Points on a hilly landscape, in no order, each with its height.
A ball rolls from a point to whichever of its 2 nearest points has the largest drop for the distance, and stops where none of them is lower. Distance is the straight distance between rows; heights are no part of it.
dabut height 141: [ 79  79 112  78 152  92 182  96 135 125  60 105 114 112 126 124  98 147
 151 146 143 122 206 147  67 137 167 187  57 173 144 166 123 157 140 144
  86 136 163 107 139 101  65  94 114 141  51 171  93 109 116 195 120 194
 165]
Tobut height 355: [ 87 164 140 111 166 134  99 108 118 152  89 124  98 133 116  85 134 179
 157 150 121 158 128 188  89 115 107 116 113 102  85 179 148 161 173 102
  88 172 137 118 119 110 105 161 130 111  99 141  80  53 136 136 134 124
 107]
maza height 238: [126 108 113 132  90 129 111 114 126 131 168 142 148 102  82 181 139  81
 124  98 134 120 129 120 154 136 128 184 177 133 109 150  85  75  98 151
 227  90  69 148 100 110 126 153 131 133 142  61 151 175 116 144 137 122
 178]
dap height 316: [ 86 151 136 106 181 135 127  97 145 117  89 114 110 158 129 109 124 161
 145 153 149 167 133 149  89 102 108 105 103 126 108 150 155 169 180  96
  52 153 151 113 127 141 123 125 120 139 123 139 103  77 130 135 150 140
 113]
nes height 202: [ 88 125 145 173 112 143 176  79 190 117  92  89 142 146 111  78  99 159
 133 147 183  85  92 121 137 104 165 160  96 122 150 110 156 143 124 109
 104 153 185 144  72 167 153 118 126  93 117 208 109  85 103 125 121 147
 156]
vib height 425: [128  84 147 169 117 153 159 131 161 108 204 100 162 132 139 185 130  37
  93  89 128 116 124  52 121 113 138  98 148 126 189  59 141 124 127 145
 155  95  96 107 146 151 124 105 141 169 170 131 154 173  91 139 167 115
 174]
Madu height 402: [105  77 186 152 136 142 151 126 147 135 174  79 135 148 143 189 114  89
  89  79 134 118 168  93 127 106 121 144 140 109 170  99  92 133 130 130
 156  85  96 110 110 115  85 116 105 163 169 127 110 154  99 159 125 129
 176]
dera height 329: [136 148 117 153  88 136 181 151 126 100 125 133 161 126 167 122 128  84
 106 145 146 113  71  75 108 122 138 141 122 148 186 106 158 129 115 109
  99 108 148 131 167 171 171  77 132 118 151 138 156 141 141 125 150 143
 168]
Lono height 469: [152 111  90 117 156 130 141  85 185  86 154 187 131 122 122 196 116 112
 136 148 141 130 161 151 179 130 131 148 138 118 124  78  79 122 107 105
 149 155 155  70 133 122  99  99 136 134 105 106 113 190 105 139  73 124
  74]
Lapar height 311: [ 97 163 114  94 175 113 164  96 147 130 110 171 137 129 112 174  97 102
 147 164 119 187 152 130  67 144 112  90 141 144 110 176 170 150 168  91
  56 105 144 105 167 131 175  88 161 136 143 110 135 114 160 137 199 138
 141]
libe height 468: [161 163  80 127  73  92 120 161  92  90 131 162 116 101  74 108 123 108
 140 132 153 125 112 160 110 136 148 187 113 153 112 167  90  90  85 136
 131 131 120 161 125 111 162 146 129  98  94  95 122 109 166 141 121 124
 108]
vufo height 375: [135  73 177 206 178 150 123 157 140 138 193  57 139 161 146 137 160  87
 100  53 115 127 114  88 155 102 136  95 124  56 157  58 105 154 114 135
 135 131  85 109 126 122 104 173 132 160 193 143 116 126  94 135  96  93
 120]
ter height 565: [163 120 151 124 144 128 108 211  89 123 121  96 125 141 186  89 140 155
 114 103 138 150 106 117 134 107 113  96 109 118 136 102 135 162 146 153
  71 151 152 131 154 139 135 123  94 158 159 146 161  95 160 125 130 126
 103]
Risep height 160: [121  72 148 159 202 148 130  89 196 115 177 114 124 145  85 196 147  73
 127 100 137 153 163 113 153 131 141  52 120  80 103  28  82 151 119 123
 124 131 130  94 106 114  96 158 157 168 164 137 103 148  56 146 106 111
  64]
res height 332: [173  94 168 153 106 161 104 188  90 148 211  69 154 120 187 163 168  82
  67  55  76 132 164  78 127 107 137 122 160 140 162  72 105 122 114 177
 169  83  69 122 147 119 102 138 108 163 200  93 174 171 118 147 137 130
 169]
vege height 395: [168 154 100 113 108 124 151 224  87 133 109 143 123 146 194 127 151 112
 104 134  83 157 105 104 114 123 139  88 116 166 155 128 153 149 130 139
  52 121 146 138 203 164 172  78 112 153 159 138 185 128 184 118 149 141
 125]
Nasid height 378: [185 138 130 196 146 151 119 172 104 103 163 111 136 132 163 100 188 100
 102  72 105 108  71  62 163 101 167  76 134  96 173  26 133 144 105 130
 112 164 101 106 157 155 136 165 141 120 190 131 164 135 111  98  98  79
 102]
Kez height 292: [112  77 144 135 142 145 124 109 198 129  99 103 144 166 152  65 109 166
 127 146 169 109 112 142 204 117 122 110 137 113 124  80 126 168 160 119
 124 169 187 136  79 166 108 128 114 130 116 216 139 126 101  93 121 124
  88]
rufes height 388: [120  83 192 164 166 141 126 144 141 146 184  64 144 157 143 162 148 110
 105  65 107 127 145 102 156 104 126 117 131  64 154  91  91 157 124 136
 149 108  87  94 104 111  87 149 124 146 189 130  99 133  96 140 102 108
 150]
Zeg height 251: [ 79 142 116 141 107 106 138  65 133 148 114 139 106 120  72 145 121 158
 146 126 128  77 116 142 136 137 136 181 134 101 119 168 129  96  98  98
 205 116 126 126  66 106 102 164 140  90 104 110  94 131 101 105 119 112
 172]
sozam height 351: [181  96 158 164  96 144 104 178  93 117 212 106 145 114 177 158 175  75
  73  88  91 136 150  81 146 107 165 130 131 140 167  60  74 105  93 169
 164 101  81 118 154 117  86 146 105 144 193  95 155 181 117 154  99 114
 131]
velod height 410: [ 98 204 123 207 126 135 181  61 154 146 114 129 127 146 122 113 151 147
 132 154 108  76  51 118 171 113 138 118 139  74 154 132 210 112 114  68
 158 146 132  92  93 152 158 130 164  81 134 121 117 107 104  77  85 109
 145]
Pazit height 383: [192 138 128 154  59 136 123 199  61  73 165 150 136 107 162 107 175 148
 112 142 122 113 120 161 146 117 166 176 106 141 175 108  94 104  72 157
  96 150 122 131 143 121 121 138  96 109 146 106 119 137 149 162  50 115
  92]
Pamig height 279: [163 158  70  64 135 104 132 139 134 112 126 224 129 108 144 165  91 105
 126 181 116 176 163 147 109 151 142 101 141 158 113 124 103 132 109 113
 103 108 156 102 190 140 162  73 145 121 101 114 142 173 177 125 123 137
  66]
sedo height 312: [ 86 170  86 104 166 113 147  42 134 145 105 163 117 122  76 180 122 152
 161 130 118 154 136 141  91 147 112 136 138 141  93 191 143 102 143  75
 149 109 114  97 103  91 122 126 151 115 112  96  95 140 109 119 146 125
 149]
Pifu height 97: [140 169 119 133 154 139 131 115 130 137 157 160 151 125 138 196 155 127
 131 118  85 143 111  90 157 149 113  73 166 125 122 124 135 106 127 103
 146 110  91  81 148 130 146 146 164 129 157  73 130 171 116  97 128 131
 116]
Bago height 456: [138 122  98 135 150 132 127  85 175 109 184 174 128 115 107 231 136  85
 126 121 104 139 147 126 181 152 128 105 138 115 126  97  95 102 104 105
 172 124 102  70 125 132 100 121 169 128 136  94 109 205  87 125  71 120
  86]
Vem height 354: [ 78  96 141 112 185 130 133  62 194 168  85 115 135 151 151 130 126 209
 131 153 103 104 148 143 165 121 105 111 160 117 135 149 172 169 172  93
 150 140 161  99  90 110  71 130 109 128  99 175 101 150  78  99 116  98
 166]
noti height 305: [105 126 112  99 116 107 158 130 122 131  90 120 105 133 134 149 118 129
 135 134 123 138 142 115  82 141 130 135  98 158 127 185 157 129 147 151
 118  90 142 146 155 120 136  90 129 129  91 125 121 129 154 148 159 167
 172]
fulur height 274: [ 65 174 119 115 164 133 147  46 144 149  97 127 117 121  91 137 129 163
 152 144 127 145 117 137  86 123 120 135 135 121 105 180 165 132 153  82
 127 135 125  97  93  99 113 146 136 106 121 122  93 102  99 117 150 118
 166]
Vev height 210: [ 94 134 136 158  90 117 157 105 144 160  75 102 128 133 110  56 110 183
 119 156 133  44  76 138 149 137 133 162 116 112 131 140 162 128 124 134
 166 126 162 156  70 141 128 147 125  86  98 174 119 104 112  82 110 116
 181]
tevul height 385: [102 182 114 171 117 133 166  87 155 129 131 148 123 145 135 130 150 143
 129 157 121 102  80 109 158 132 142 126 126 100 151 126 176 123 118  73
 138 122 136 109 106 140 153 124 155 108 128 116 115 132 106 104 107 128
 151]
Vig height 277: [130 122 137 126 122 140  80 118 126 152 160 123 145  98  80 164 131  95
 119  99 128 145 124 118 135 143 108 124 198 119  85 144 110  96 120 157
 208 109  67 154 107 107 151 175 135 144 152  74 142 141 119 136 173 119
 147]
les height 554: [172  74 160 111 127 134  70 209 108 132 120  95 137 132 167  82 136 150
 108 127 154 130 127 123 160 113 105  92 132 136  94  87 123 144 145 167
 100 155 136 163 139 149 128 139  79 167 149 164 168 105 132 135 125 138
  84]
zovi height 628: [160 106 127 105  62 128  84 154  97 153  90 134 103 121  75  60  88 132
 147 147 154 116 124 156 135 145 118 152 125 152  65 152 106  87 107 181
 168 132 110 216 103 165 142 127 133 119  78 167 169 115 139 118 162 138
 127]
legor height 189: [124 166 128 139 177 139 158 107 129  79 182 140 145 131 143 195 116  92
 149 133 156 184 161 129 121 106 134 104 113 135 130  70 127 139 130  89
  45 149 119  59 177 120 161 111 137 157 172  77 109 122 134 171 117 137
  66]
zodo height 531: [ 70 144 125  97 128 121 105  63 164 161  63 141 125 116  87  27  87 161
 158 167 143 147 125 174 100 128 117 125  91 132  72 152 142 141 179  90
 121 167 154 170  94 151 115 135 150  92  79 212 130  68 123 105 168 133
  99]
nipe height 286: [122 160 102 167  76 102 191 135 123 105  98 116 141 125 190 116 137 113
 103 147 135 114  58  76  92 134 154 143  73 140 190 138 189 140 115  95
  96 108 173 133 157 145 170  68 143 102 126 144 138 110 143 121  94 170
 181]
zemaf height 518: [ 95 144 125 103 107 121  94  92 148 183  49 142 124 138 101  31  99 169
 141 167 112 123 123 166 121 155 112 114  88 129  84 171 162 138 167 119
 146 152 170 175  82 149 107 134 134  98  79 213 127  87 131  86 150 141
 116]
nesu height 659: [112  53 129  47 150 112 115 106 135 154  73 116 114 117 133 131  75 167
 158 125 117 133 221 146 102 138  97 142 133 168 113 178 110 131 137 149
 152 106 149 149 114 112  58  95 110 145  58 168 123 143 123 151 155 164
 162]
taru height 190: [121 140  98 111 126 109  97  89 119 150 118 168 112 124 110 141 125 156
 145 126 111  99 143 139 145 149 102 145 161 113 120 178 125 104 110 122
 199 112 119 126  96  98 125 134 146 105 102  96 106 168 125  94 114 114
 137]
Kig height 529: [161 157 135 130  95 143  74 176 107 140 107 148 135 105  86  62 131 129
 123 140 144 117  91 146 154 142 109  96 151 103  88 121 123 113 131 152
 144 152 112 183 106 155 180 171 131 109 133 140 153 100 152  91 153  93
  89]
Til height 181: [134 181  95 105 135 118 112 118 110 131 151 190 132 118 141 186 136 138
 137 150  76 155 138 125 129 154 108  90 154 146 117 170 133 104 112 113
 130 103 108  95 165 108 163 117 144 114 128  73 125 170 161  93 127 136
 114]
Tes height 645: [132  93 133  81 126 131 101 141 141 157  88 109  98 135 117 106  67 123
 140 138 140 141 172 141  95 139  81 109 128 166  75 171 132 131 155 166
 133 118 124 177 139 164 127  87 126 154  71 174 158 119 144 156 200 160
 146]
geli height 595: [172 132 131 132  97 115  93 204  57 129 101 128 100 125 151  73 154 168
 124 145  88 107 116 181 144 143 124 132 116 117 131 172 140 126 115 180
 124 148 133 139 155 121 125 136 121 114  98 108 114 129 174 106  93 116
 103]
pugen height 343: [ 92 120 112  81 159 110 155  93 147 131 102 157 124 124 115 167  86 122
 162 151 132 153 170 136  72 139 116 129 119 163 120 177 154 135 151 120
 104 104 148 121 153 114 129  97 136 135  95 120 118 136 149 160 175 135
 150]
sakon height 127: [116  76 146 186 188 163 157  85 172 103 203  97 126 149  88 211 162  32
 137  83 145 149 149  89 148 133 151  71 110  84 128  15 109 145 122 100
 113 143 111  98 120 132 122 132 164 158 169 143 107 132  70 140 108  91
  68]
radez height 413: [114  48 194 157 158 149 170 117 180 122 195  70 158 162 130 184 120  44
  91  87 138 119 168  84 130  97 139 116 132 103 185  69 115 156 141 138
 143  88 109 102 130 133  81  96 119 176 178 149 122 152  81 161 144 116
 173]
lumi height 510: [174 191 124 142  90 135  81 158  85 139 129 193 141  82  62  90 153 128
 150 153 112 129  79 173 133 157 119 127 172 109  93 160 112  94 110 136
 151 146 106 163 116 129 201 184 149  85 129  97 137 110 168  92 145  90
  90]
Vaf height 273: [102 154 133 108 177 113 156 116 143 104 122 132 130 144 134 149 108 104
 151 155 154 181 142 128  88 120 106  85 132 128 130 129 155 165 172  85
  35 140 155  95 163 134 170  94 135 146 141 115 129  93 154 142 159 142
 112]
Mase height 435: [126  91 138 148 136 151 145 116 164 122 203 123 158 126 124 205 157  50
 100 100 128 121 132  68 142 137 147 100 148 118 147  68 123 131 113 148
 168 102  85 107 141 143 120 126 151 159 172 109 141 195  97 143 141 120
 132]
pebu height 218: [116 143  92 149  89 101 185  99 150 120  62 112 124 139 144  77 116 140
 128 178 155 100  84  94 110 143 161 165  75 136 150 150 176 152 125 103
 124 110 186 146 117 142 156  87 149  94  98 161 131  96 143  99 106 165
 178]
gisin height 445: [104 103 127 136 132 140 160  89 166 110 204 143 137 120 102 230 133  51
 118 108 129 117 147  89 150 141 139 123 138 114 141  99 108 101 111 111
 174 100  91  90 122 133 115 113 136 154 158 101 118 192  92 146 129 119
 132]
kevop height 352: [160 101 152 179 173 141 109 172 130 124 153  88 140 157 163  98 165 120
 105  83 130 107  90  83 173 106 134  84 150  79 153  54 124 157 143 130
 129 153 125 111 132 136 134 176 132 158 180 142 147 118 105 101  97 101
  96]
kala height 417: [152 172 113 132 111 140 155 173 100  86 136 138 117 127 148 124 128  94
 125 132 158 161 118 120  96 110 152 132  85 145 137 114 120 139 111 111
  36 139 142 146 179 144 186  97 120 117 151 117 129  96 174 160 150 139
  98]
vor height 490: [171 186  93 131  73 102 102 154  78 121 120 171 113  82  51  81 136 109
 161 130 127 139  99 180 111 146 129 145 143 128  87 177 104  88  99 119
 130 141 106 148 136 122 171 183 144  85 109  84 130  93 177 114 129  99
  89]
tup height 607: [178 111 126 127  79  99  86 190  55 154  80 143 104 118 134  63 139 167
 133 142  83  83 137 184 149 154 123 163 109 127 128 178 136 103 102 182
 166 133 137 167 125 118 103 133 109 100  72 133 113 138 158 104  79 125
 119]
rubeb height 254: [ 81  73 185 117 134 119 181 135 127 117 128  61 135 156 162 122 122 140
 123  98 167 126 175 140  80  93 134 189  84 135 156 140  88 153 133 149
  80 107 133 120 115 114  76 102  87 154 129 145  86  82 122 197 121 182
 182]
zeri height 408: [ 97 141 104  88 147 100  84  80 124 134 106 148 107 116  55 115 100 147
 159 114 125 145 155 193 102 117 108 177 129 117  84 175  91 104 129 114
 162 154 132 129  73  87  91 173 132 122  86 116 106 102 120 135 122 127
 110]
Redeb height 619: [175 115 124 109  61 113  66 172  91 144  81 141 111 103  91  44 111 148
 137 149 130  93 129 168 151 152 104 166 128 128  87 152 111  92 102 171
 159 148 131 199 105 142 129 146 121 114  75 154 136 122 147  96 131 112
 102]
Gubo height 543: [184 111 132 116 103 147  71 191 115 128 108 118 115 109 129  62 125 134
 110 140 159 135  96 127 148 133 124  86 134 127  75  91 121 133 141 162
 117 157 136 196 132 169 169 138 106 136 148 162 179 111 146 107 157 110
  81]
zenu height 342: [164 163 129 131  79 133  96 225  53 145 146 122 136  97 172 128 180 131
  96  99  64 130 113 116 122 132 134 116 159 155 135 128 146 107 117 189
 136 105  93 154 180 135 139 154 104 116 152  88 177 143 165 112 131 113
 153]
Zuti height 304: [135 133 150 136 133 140  68 127 136 155 131 113 139  95  90 123 134 120
 125 116 128 121 101 122 138 136  91 116 188  88 100 147 121 114 138 158
 188 125  86 160 100 117 142 192 125 136 148 106 138 121 114 119 161 110
 138]
muz height 303: [163 124 158 147 103 140 102 206  68 143 183  92 140 132 199 137 167 134
  75  84  83 128 128  93 129 109 118 124 159 140 169 101 139 118 129 168
 134 101  81 134 170 115 102 141  87 152 166  91 165 150 146 122 119 123
 153]
sug height 162: [ 53 130 103  96 154 113 172  38 185 154  64 101 111 126  93  94 118 192
 166 162 149 125 153 152  83 124 167 159 107 159 129 144 165 153 137  71
 117 151 170  95  90 109  89 115 137 103  76 173  90  99  99 125 113 146
 170]
doli height 116: [138 122 102  77 135 108  80 107 111 140 135 169 119 121  92 165 112 151
 144 110  86 131 162 152 131 156 105 144 182 153  94 187 113  93 129 147
 198 103 101 148 122  95 132 133 136 129  95  74 115 169 137 119 144 132
 127]
guk height 579: [165 133 137 119 136 125 111 213  73 144  95 124 103 160 176  90 164 169
 123 132 104 146 109 159 134 121 102 107  99 133 141 159 139 153 146 153
  66 165 146 133 160 125 130 133 109 141 110 134 133 103 177 121  97 135
 102]
legop height 494: [170 152 110 123 129 124 122 150 144 109  97 157 128 135 160 103 121 134
 120 158 142 124 103 127 145 136 132  89 125 133 129 101 134 151 134 100
  80 149 156 141 141 159 179  95 126 116 135 146 152 113 169 111 126 128
  73]
zul height 140: [114 121 145 156 191 152 164  90 167  79 177 116 147 143 119 178 102  72
 134 119 175 150 151 115 130 109 140  91 115 105 132  49 129 163 149  99
  75 150 137  77 143 121 137 110 135 159 167 110 107 140  97 153 137 120
  81]
penik height 379: [208 139 140 136  82 133  84 242  52 110 140 116 122  96 175  70 167 143
  89 125  98 105 120 131 154 126 143 120 161 152 131 106 131 106 103 188
 125 138 119 151 169 142 138 167  96 122 152 120 170 133 161 106 112  91
 116]
Vus height 90: [107  91 150 176 213 153 183  70 190  86 189  95 151 163  97 196 130  42
 130 107 149 130 134  85 138 117 144  58 125  97 147  41 144 147 148  89
 110 150 125  75 129 141 119 118 170 160 178 146 112 127  69 131 129  94
 112]
nutu height 325: [135 140 135 140  98 120 130 143  93  91 173 125 128 126 119 144 130 119
 133 109 138 140 159 159 129 106 137 197  93 121 142 152  77 100 102 128
 105 124 102 103 127  88 106 145 100 123 129  75 100 120 137 188  79 148
 114]
Vefif height 37: [ 60  98  90  80 148 103 178  73 148 149  52 116 101 112  85 108  90 149
 170 160 160 132 186 149  61 136 176 171  67 184 119 155 138 159 140 104
  96 151 174 118 111 107  77 108 148 122  42 171  94  89 115 161 131 185
 161]
torur height 257: [128 121 136 111 102 126 118 151 105 130 179 123 139 114 175 189 121 116
 106 105 106 138 160 100 123 120 119 144 137 144 145 145 120 109 125 160
 143  77  98 130 161 103 125 104  98 151 144  87 125 162 138 146 139 143
 161]
mun height 255: [107  97 119  85 101 105 136 133  95 136 107 113  98 122 134 140 114 144
 131 110 112 120 165 136 100 131 130 183  94 157 141 173 112 122 125 164
 143  91 128 145 130 100  87 100 105 130  80 117 106 128 132 168 116 174
 172]
bepud height 353: [176 131 137 161  94 124 124 154  87  64 187 138 137 110 138 145 157 136
 124 119 150 151 146 176 145 118 151 193  93 119 165 107  76 102  89 140
  96 155 112 107 150 104 114 135  99 116 150  93 106 129 134 191  37 134
  78]
sez height 499: [128 145 136 108 115 121  91 147 123 158  73 137 108 144 122  60 121 156
 145 158 127 121 105 158 124 149 100 121  94 121  98 170 155 146 156 125
 110 148 153 169 120 152 142 133 148 105  84 173 130  95 155  95 144 135
 114]
Zomot height 508: [192 132 113 124 152 137  97 174 132 112 126 155 132 135 174  92 155 139
 100 155 142 143  88 113 161 121 129  60 141 124 122  59 113 174 135 113
  80 170 170 126 148 162 170 124 121 137 164 137 167 123 156  92 107 107
  53]
kome height 390: [165 162 119 151 152 147 155 167 105  74 168 122 144 142 170 134 135  97
 115 102 146 142  93  78 107 101 155 111 116 139 163  62 127 139 129 103
  45 145 134 117 197 145 190 116 121 143 186 115 159 108 161 141 147 128
  99]
golor height 358: [ 93 177 122 131 121 127 121 105  94 142 128 144 116 115  60 130 138 133
 141 110 120 127  94 161 104 129 103 152 138  97 105 186 129  92 114 128
 153 124  94 144  94 105 146 179 139 111 126  85 111 102 128 124 147 118
 129]
tam height 317: [103 143 129 133 102 148 102 109 128 147 102 131 135 116  73  95 120 134
 137 133 162 117  86 137 125 140 112 155 154 109  99 154 131 111 144 136
 181 125 105 178  93 131 159 163 137 124 123 134 128  94 119 111 186 120
 145]
gul height 123: [103 134 122 174 105 112 182  87 156 130  72  91 119 136 116  68 111 170
 125 169 161  71  76 135 145 119 174 174  95 123 157 124 157 142 115 108
 142 129 177 139  80 143 135 114 140  88  89 179 109  96 104 109  94 147
 171]
siv height 294: [ 82 120 130 139 103 121 162  77 126 155 105 120 137 120 104 146 126 143
 136 126 119  80 109 106 111 139 125 186 147 125 137 181 141 116 111 135
 209  85 115 150  80 105 107 146 137 114 115 117 111 143 101 122 145 122
 218]
Pifod height 207: [ 91  81 141  95 131 106 164 121 128 119 103 108 114 129 154 133 100 144
 138 120 146 119 185 136  90 115 131 175  72 162 148 152 113 148 120 152
 115 103 150 119 135 113  78  89  99 148  85 145  93 120 124 189 115 174
 159]
soful height 476: [168 146 107 118  97 123 107 175 120 131  86 167 104 134 147  80 132 146
 121 166 121 126 101 150 139 145 130 107 108 139 111 142 130 131 122 120
  97 145 160 163 131 156 168 118 140 104 102 148 157 117 181 106 122 119
  88]
tokud height 376: [180 143 131 186 105 156 116 184  93 100 207 116 141 108 168 131 187 103
  95  89 108 111 101  84 155 121 174 125 142 129 176  55 109 102  85 133
 121 130  80 109 155 141 122 166 126 124 195 106 155 159 120 127 108 100
 109]
zome height 324: [100 127 106 109 169 129 121  52 186 153  71 143 129 155 155 102 118 205
 140 179 112 107 139 157 162 140 112 113 134 130 123 135 167 158 147  71
 159 143 188 106  89 124  97 108 126 104  74 171 118 142 111  83  95 115
 125]
Bipin height 328: [ 94 154 112 146 109 106 162  83 113 172  93 151 141 133 115 146 134 154
 126 125 112 101  92 103 113 158 108 162 141 135 134 191 170 100 124 137
 202  83 109 160  95 111 143 137 157  98 103  99 120 152 131 105 161 121
 205]
fop height 546: [ 89 126 122  81 157 126 114  84 183 151  72 144 133 136 120  69  94 120
 148 182 130 164 136 143  98 144 109  85 113 141  86 163 159 160 194  78
  94 146 172 147 116 154 132 107 145 114 109 193 147  92 141 103 182 129
 119]
gozi height 229: [ 63 135 119 109 172 136 159  33 191 137  87 137 117 131 101 143 106 166
 167 159 155 145 146 153  99 114 126 144 137 126 110 134 144 141 148  54
 122 132 149  87  95 114 104 119 135 110 105 146  93 111  78 136 130 120
 150]
Gar height 637: [179  86 127  84 101 142  67 162 111 157 108 125  92 107  94 102  78 121
 139 124 138 141 164 162 126 147  93 120 153 177  53 149 113 103 119 185
 169 136 116 192 130 152 129 116 117 152  78 165 185 120 142 151 175 156
 128]
kinu height 444: [154 155 109 122  83 120 125 185  92  92 138 153 110 111 126 122 139 127
 133 135 163 139 111 138 108 126 150 164  96 144 134 142 113 107  96 147
  87 129 136 147 153 138 156 116 121 102 117 115 126 111 167 150 115 140
 112]
luvab height 235: [147 164  67  77 133 110 126 118 131 122 149 217 141 111 127 201 113 111
 122 156  97 176 155 134 123 164 123 109 163 164 114 138  96  99 107 123
 131 102 124  90 179 114 150  87 151 134 119  75 137 184 162 120 129 128
  95]
rom height 281: [106 127 114 108 162 128 127  64 187 129 107 147 113 130 122 124 124 179
 150 148 138 120 154 173 153 125 122 147 132 109 123 126 122 136 128 108
 144 148 167  92  84 111  86 139 136 115  87 142  98 138  96 127  91 130
 118]
tofa height 183: [144 109 100  83  95  97 100 107  92 138 156 166 137  98  86 183 112 107
 151  93  94 136 162 139 133 149 121 172 179 163 110 190  85  64 106 147
 217  93  89 146 114  88 120 133 133 143 109  59 144 172 142 141 139 121
 141]
tasot height 356: [104 152 117 137 117 131 174  84 153 102 138 134 131 151 139 163 127 122
 133 139 145 112 121 107 113 132 134 148 110 130 152 130 136 119 120 102
 129 105 128 101 133 116 136 110 144 129 135 106 109 143 108 131 127 137
 150]
dipo height 363: [167 170 112 124 114 133 170 175  96 102 135 141 146 136 192 106 147  88
 109 120 121 136  79  65 105 117 147  99 138 153 185  89 156 138 112 110
  58 135 142 127 197 173 194  88 140 124 191 136 187 118 162 113 151 121
 138]
Mur height 217: [133 135 136 126 121 124 108 147  83 145 175 126 127 129 170 182 149 146
 121  87  57 134 151 116 147 132 108 120 154 138 147 159 123 107 129 161
 151  90  90 115 152  75 112 130 109 127 153  52 121 174 137 108 114 148
 152]
Kabu height 323: [145  83 155 150 178 125 119 158 170 132 117  90 138 156 165  85 128 153
 115 121 156 110  98 108 187 110 119  81 139  91 144  60 117 179 159 134
 118 182 162 134 102 151 123 152 111 153 157 193 153 114  98 101 111 109
  85]
daron height 412: [196 146 131 148 110 139  92 199  78  85 144 140 133 110 168  94 176 152
 109 136 121 119 114 151 163 123 147 127 126 126 153 100 119 120  98 158
  88 160 127 124 156 127 130 158 111 115 156 107 143 131 155 129  73 114
  80]
Funa height 289: [ 96 100 180 139 118 126 139 127 127 113 157  82 122 144 132 134 113 139
 125  95 169 134 161 148 128  97 134 204  93 105 146 137  68 130 121 133
 114 124 109 122 107  92  88 140  95 132 155 118  93  94 110 185  95 150
 152]
Kup height 232: [130 164 129 113 185 130 157 121 128 109 169 134 146 150 149 179 122  94
 149 136 127 179 133  90 106 117 114  62 148 125 133 103 138 154 153 105
  47 132 123  78 177 118 160 113 137 165 170  90 125 125 149 137 155 138
  98]
kosi height 384: [ 83 150 152 106 155 129  79  97 120 152 108 111 117 123  87 101 129 168
 151 110 139 145 144 190 108 112 107 150 130  98  81 162 111 144 157 124
 135 166 112 126  95  92  91 186 105 132 118 122  70  76 103 130 120 122
 107]
Ganug height 276: [105 143 152 164  88 139 119 130 116 156  97 119 134 120  95  67 119 149
 131 148 163  71  66 144 134 129 119 147 131  89 118 150 150 117 127 144
 163 135 116 174  85 141 142 164 122  98 124 155 126  80 121 104 155 107
 151]
vumi height 652: [118  54 131  71 157 115 125 129 148 168  71 107  94 137 131 110  58 138
 152 141 117 146 199 140  95 135  96 118 118 194  88 189 159 133 173 160
 133 108 156 164 157 150  85  73 122 184  58 191 154 136 132 151 188 174
 152]
ruve height 258: [ 90  86 169 152 136 152 152 105 198 124 109  72 146 164 132  94  96 145
 132 124 179  98 114 119 167 101 130 135 123 112 144  86 127 158 155 131
 116 146 182 141  82 166 120 131 105 126 134 210 123 106  90 113 147 114
 136]
sovi height 291: [144 127 120 115 102 134 124 172 110 115 167 142 139 116 175 158 137 110
 102 133 128 137 128 108 123 125 139 115 144 160 154 108 120 116 119 161
 133  96 119 127 181 138 135  91 107 147 138 104 151 179 145 149 134 133
 154]
kupa height 159: [120 147 137 151 142 140 124 119 119 135 191 124 151 125 124 192 153 118
 115  93  78 131 127  91 162 142 116  96 155 120 127 139 129 102 125 127
 163 101  67  93 118 107 129 148 138 127 168  61 123 188 109 119 119 118
 127]

Call two points neighbours if one is among the 2 nearest of the other. Go from one point of each pair to the other, from neighbour to neighbour, staying as low as possible. Name the highest point that can't be avoided.
Pifu and kevop -> Nasid
Vus and Vefif -> pugen
doli and gul -> tam

For each start below, name the point where the ball stops.
kosi -> Vus
Pazit -> Vefif
pugen -> Vefif
Lapar -> Vus
